Points, in no order, along strands that fork and pass close to each other.
Two points are linked if the straight distance between their rows is under 93.9.
(438): [  1 -35 -20 -25  41  10   8 -13  23   1   7   6  -4  55   4 -23   6  -6
 -18  18  56]
(368): [  7  -8  -4  12  50   4  -5 -17 -26   6 -14  18 -26 -21 -26   7  -2  28
  10 -49 -28]
(285): [-22  64  -7   4 -45 -46 -10  -7   2 -12 -22  41  32 -54 -19  62  -6  33
  18  29 -25]
(531): [ -8  18  19  -6 -23  47  -9 -26  10  -5 -29 -13  24 -17 -33  -1   0 -13
 -21  13   3]
(486): [-23  21 -18 -28  22  35 -13  38   0  16  30   2 -29  12  -8  -1  24  -5
 -29  -1  38]
(882): [-29  64 -22  23 -66  19 -41   7 -15  20  23  36  33 -30   8  15  -1  15
  25  32 -26]
(590): [ 15 -24 -29 -39  43 -25  28  11 -16  10  -5  -5 -11 -26  15 -24   4  15
 -18 -39  36]
(238): [ 43 -42 -12 -18 -24  -2  23  14 -28 -14   6   9 -10  48  24 -20  21   0
 -42 -26  22]
(33): [ -1 -27 -15  -6  18  59  26  26 -29 -36  -1  35 -50  74  24 -32  12  -2
 -39  13  19]
(945): [ 10  -5  40 -23  18 -30   6  38   8 -22  -5 -67  20  18  39 -35  16 -12
  14 -50  28]
(390): [ -1  43  -8  31  20 -30  24   7  39   3 -16 -35  22 -29  17  -7  29  -7
  16  29  15]
(420): [ 30 -37  14 -18  18  -8  13  13  -6  18   9 -44 -26  40  52 -37  13  39
  16 -54  22]
(506): [ 32 -22 -36 -26  23  51   3   1 -11 -27 -27  43 -48  60 -21 -31  10  -1
 -17  27  19]
(799): [ 47 -45  16 -30  20  11   5 -28  -5 -30 -26  33 -31  65   2 -16   3   7
 -29  21   7]
(465): [-11 -31  43 -49   1  65 -20 -13  -6  32 -17  55 -22  12 -55  -5 -53  -9
  15  19  -9]
(843): [ -7 -22 -15  -3  20 -12  -3  -4 -11  43  37  24 -39  24 -12  -3   1   7
   1   3  -2]
(27): [  5 -40  38 -20 -16  28 -38 -13   0  27 -14  61 -16  61 -48  -8 -30  -3
  -1  -2  -8]
(613): [ 15   0  29   1  21 -25  13  16  13   4 -13 -55   9 -34  18  13 -15  -4
  33 -29  -3]
(404): [ 11  18 -30 -22  30   2 -48  29  -7 -14  -2 -12 -31  -4  16   2  17   4
  -9 -36 -17]
(798): [ 13 -35  18  13  46 -18  24 -28  30  -8 -17 -29  -6  24  11  -7   8 -22
   3   8  11]
(872): [ 11  -4   0  13   2  16  20 -10  -9  -9  34 -32  30 -10   8 -31  -8 -13
 -12  28  10]
(349): [  4   5   6  14 -21  50 -38  -1   2 -11 -18  65   8 -18 -72 -11 -39 -18
  38  12 -21]
(946): [-12 -34 -11 -54  12  14   8  -7 -22  -4 -13 -28 -40  50  28  -4  29  21
 -25 -33  26]
(450): [ 26 -18  12   7  32   8   7 -36  10 -33 -27  -2  -3  27  -8 -13   3 -24
 -28  21  -2]
(892): [-11  59   9  37 -27 -20  -2  21   3   0 -14   4  40 -63  11   9 -12  16
  27 -24 -26]
(955): [-27 -12  12  -2 -20 -10 -41 -11   0  26 -15  40   4  39 -45  16 -37 -20
  22  -2 -17]
(683): [-31 -61  33  16  -4 -24   9 -29   8  20 -13  14   4 -16 -24  44 -43  22
  15 -26 -28]
(986): [ 21 -27  -1   7  13  68 -27  -3  -2  -8 -11   6 -22  16  -3 -37 -11   3
 -11 -20  18]
(1022): [ 12  56 -31  19  45 -38  18  23  19   5 -43  -4  23 -24  29 -17  24   3
  -3  19  34]
(846): [ -7 -16 -24 -25   9   9 -16  26 -28  12 -12 -12 -34  27  19   9  11  -4
  -8 -50   4]
(90): [ 13  21 -35  22  43 -11  20   8   7   0  39  -3 -26 -11  39 -16   7  20
  -3  36   1]
(1042): [-25 -51  55   4 -32 -33  15 -12  31  11   2 -15  24 -24  -2  59 -40  16
  46 -34 -23]
(237): [ 15 -39 -31 -28 -14  39   9   5 -41 -40   7  20 -37  82  31 -27  14  19
 -33  -8  12]
(1005): [  7 -35   4 -17  13   3  -5  35 -14  23  20  20 -40  30 -10  11  -1   2
 -20 -46  11]
(777): [  5  29  -6  24  33  -3 -11 -35  14 -27  13 -31  35  -4  11 -11  -9  -5
 -13  46  -5]
(35): [  1 -23  50 -34 -23  33 -21 -21  19  -1  19   9   6  34  -9 -17  -6  -4
 -21 -18  10]
(825): [-68   7   0  49 -28 -11  -6 -14   1  -2 -23  24  60 -54 -18  58 -39  11
  21  11 -24]
(379): [ 29   0  13  24   8 -35  15  24  17  -4  13 -36 -15   4  26  34  19 -26
  35 -11 -21]
(523): [-15  59   6  12 -29   7 -23 -34   5 -13 -27  -4  41 -56 -21 -12   8  -5
  -8  12 -11]
(641): [ 17 -11 -14 -13  25   3 -19 -16 -18  -2  -5  52   3   5 -45 -33  -8   0
 -16   6   5]
(273): [ -9  68 -31  18  18 -19  11 -18 -20  -2 -23 -12   5 -33  15  13   8   7
  -7  43 -30]
(685): [-10 -38  17  18   2  47 -39   2  22  23  -5  20 -11 -11 -21  -2 -30   6
   4 -29  -3]
(994): [ -4  39 -23  34 -50  29 -27  10  -5  15   2  32   7  -5 -26   8   1 -28
  12  27 -21]
(855): [-20  -1  16  27 -36  40 -30  23  40 -10 -17  73   4 -17 -76  17  -6 -14
  33  24  -4]
(18): [ -2 -24  -7 -19  12 -15  20  -5   0  17  -7 -13  16 -37  -1   3 -23  -4
   1 -17  17]
(778): [  9 -15  21 -10 -30   4 -22 -38  -9 -17 -31 -30  25 -12 -10   0  -2 -19
 -30 -12 -10]
(844): [-55  19  18   1  -9 -25  31 -17   9  25 -29 -65  20 -51   1   8  14 -14
  30  -4  10]
(854): [ -8   4 -44   3  30  57 -28  11 -28  -2 -13  12 -11  21  -7 -51   5   7
  -6   3  26]
(43): [ 22  29 -24  17   4  -7 -35  23 -12 -18   3 -14   4  -9  15  -3   7  -1
  15  -7 -20]
(929): [-18  28  -6   3 -55 -10   3  -1  37 -24 -24  41  32 -63 -26  68  -5  10
  30  47 -16]
(1030): [  8  31 -36  13   0 -32  25  28 -23  21  12 -30   1 -24  37 -11  40   9
   7 -12  25]
(791): [ -3  41 -40   9  14  23   3  17  10   3  36  12 -22   1  19 -21  42   3
 -12  24  35]
(805): [ 13  46 -38  11  35 -52   8  -1 -27  -3 -42   4   4 -14  33  -3   8   1
 -15  13   6]
(12): [-23  71  11  13 -32 -10  -1 -10  18  -8 -13 -22  44 -68   6  -7  16  36
   9 -23 -10]
(347): [-14 -27  36 -21 -24   7 -15  -3  17  15  31 -26 -11  22  15  -1  -7  14
   6 -27  -2]
(267): [ -7 -29 -28 -48  22  22  22 -34 -19 -33  -4   8  -6  47   3 -46   9  17
 -44  19  45]
(274): [ 62 -14 -11   9 -11 -16   3  13 -28 -19  19  -4  -1  11  19  -9  14 -24
 -40 -10  -5]
(314): [  6   5 -25 -37  28 -25  32  54 -21 -36  20 -39  -6   6  79 -41  29  27
  25  -9  21]
(175): [ 13 -47  47  23  17  11  42   4   9  18  10 -52 -12  35  40 -24   5  10
  32 -26   4]
(807): [ 36   2 -23  24  43 -33  28  12  -4   5  29   3 -16 -24  15  16 -19  -4
 -12  34 -10]
(574): [ 29 -13  33 -18 -20 -11 -15   1  -7 -17  -9   1 -22  22 -29  33   1 -38
 -29  14 -36]
(640): [-10 -40  62 -12  -5 -30  24   0  27   6   7 -49  20 -40  14  11 -26  -6
  66 -20 -27]
(643): [ -1  37   4  28  -7 -26  20  20  45   6  14  -2  13 -26  -8  15  19  10
  22  13   8]
(522): [-42  79 -13  20 -75 -11 -37   0   1  10  -4  53  41 -32 -25  37 -13  22
  21  43 -23]
(944): [-37  29  -3  -7 -24  46 -14 -20 -13  -1 -38  12  -3   7 -52 -15  16 -17
 -22  13  15]
(870): [-26  21  -1   2 -31 -23  -9   9  28  24  49  29  14   9 -37  38   4 -12
  -7  19 -13]
(22): [-35  32 -18 -25   4  22 -21  -6  21  14  -8  28 -24   0 -35   3  24 -19
 -10  12  20]
(737): [ -8 -25 -19 -37  35 -34  49  39 -35 -49  10 -45 -18  47  77 -29  16  18
   3  -9  21]
(733): [ 16  35  16  21 -26 -62  -1   4  -1  -6  -1 -16  33 -64   6  29 -24   4
  21  -9 -37]
(190): [-22  21   2  36 -43  38 -43   9  -4  13  33  13   5  10 -12  -1 -14  -6
  -3 -15 -22]
(25): [ 14  25 -24 -10   1 -24  27  33 -15   4  43 -58 -21 -13  57 -18  35  29
  27 -16   5]
(369): [ 37  35  -6  24  -2 -41 -14  30   2 -10  10 -25  23  -1  25  21  -2 -25
  -6  18 -28]
(618): [-62 -19   7  43 -34 -14   5 -19   4  15 -14  16  22 -26 -21  36 -13  16
  22 -26 -18]
(690): [  3 -52   7 -62  19 -23  35  10 -25 -34 -23 -44 -19  62  73 -11  16  16
 -17 -29  29]
(449): [ 36   2  -2   0  -9 -13  28   1  -4  -8  27 -80  34 -17  35 -16  14 -26
  -3  10  28]
(317): [ 38 -16  51 -29 -47  28  -5 -16  16  -4  22   1  -7  43  -7  15  -4 -24
 -29  16 -20]
(600): [ -4  -9   2  -8  26 -11  -6 -53 -20 -11  -6  13   6   1 -30 -28   0  28
  -6 -18 -21]
(455): [ 31 -42  49  49  18   9  20 -13  40   3  10 -12 -10  39  10   0   3  -1
   1  -7  -3]
(787): [-33   2   2  13 -46  23 -10  14  21 -24 -28  60  24 -44 -53  49 -23  -6
  36  37 -21]
(178): [-16 -12  10  16  12  25 -24  -5   2   1  -6  21 -18 -58 -31  10 -20  19
  22 -42 -24]
(840): [ 13  21 -31  11  24  -3 -13 -31 -38 -10 -11 -17   5   2   6   9 -14 -13
 -26  53 -25]
(425): [ 16  -9   7 -13 -45 -17 -32 -22 -16  -5 -25   7  11  -3 -31  26  -3 -30
 -15   0 -34]
(234): [ 18  -9  11 -40  30 -27   8   9   1 -19  -1 -71  17  12  41 -26  17 -16
  -9  -6  17]
(920): [-34   5  11  18 -10   3  59 -10  -7  24 -11 -43  -8 -26   3  18  33 -11
  -7 -15   3]
(1045): [ 51   0   2  -2  21 -54  39   2 -25 -17  20  -4  -7   5  12 -16   4 -13
 -20   5   0]
(792): [  6 -24  30 -36  38  60  -4 -21  13  -1 -14  49 -47   7 -45 -10 -33   0
 -16  10   0]
(371): [-49  21  17  -2 -41 -22 -41  -1  -4  21  15  35  23  13 -49  29 -20 -18
   5  21 -21]
(299): [-23  -1  10  19 -24 -12  23   9  47  24  35 -14  15 -48   4  29  -1   0
  28  -3  -6]
(989): [  2  41  -6  20 -56 -49 -14 -20  11   2  -5   7  43 -33   9  37 -23  -4
  10  34 -39]
(63): [ 20   3 -41 -22  30   2  -4  11  -9   3 -11  42  -5 -25 -21 -28   3  -1
 -28 -25  33]
(635): [ 11 -47 -10  22  22  53  -5 -18  -5  12  23  -9 -32  23  24 -24 -26  27
  -5  -3   9]
(785): [ -6  -7 -17  16   6  -2  56   5 -16  36   2 -25 -12  11  20  -5  30   3
 -12  -6  16]
(981): [ -7 -24  38  15 -13  11  12   8  26  32  52 -16  -8   2  11  29 -11 -12
  16 -25  -6]
(990): [ -7  14 -14  20  12 -31  11  -4  15  35  56  38  -9  15 -24   4   7   6
   9  28   4]
(286): [ -6 -20 -46  -2  27  20 -34  10  -8   1   0  15   7  38   4 -27   1 -19
 -14  22  45]

Follow the links from the first point to the second, and from the first to the third. Name the last point that the two ways share.
(737) / (178) / (792): (846)
(929) / (981) / (450): (531)
(994) / (1022) / (791): (531)
(683) / (635) / (990): (613)
(465) / (737) / (1042): (846)
(190) / (349) / (523): (285)
(990) / (825) / (635): (613)

A fork is a point with three links. Follow the links from the first point to the second and name the forks in between, in order.
(737) / (286): (846) > (613) > (986)
(683) / (854): (613) > (986)
(590) / (946): (613) > (846)
(238) / (347): (531)

Name the points in between on the shortest way along the links from the first point to the second, in order.
(238) / (1022): (274) > (1045) > (807) > (90) > (791) > (486) > (22) > (944) > (531) > (778) > (425) > (574) > (317) > (35) > (347) > (981) > (299) > (643) > (390)
(234) / (347): (449) > (872) > (777) > (840) > (273) > (805) > (1022) > (390) > (643) > (299) > (981)
(1005) / (641): (846) > (404) > (43) > (369) > (379) > (613) > (18) > (590) > (63)
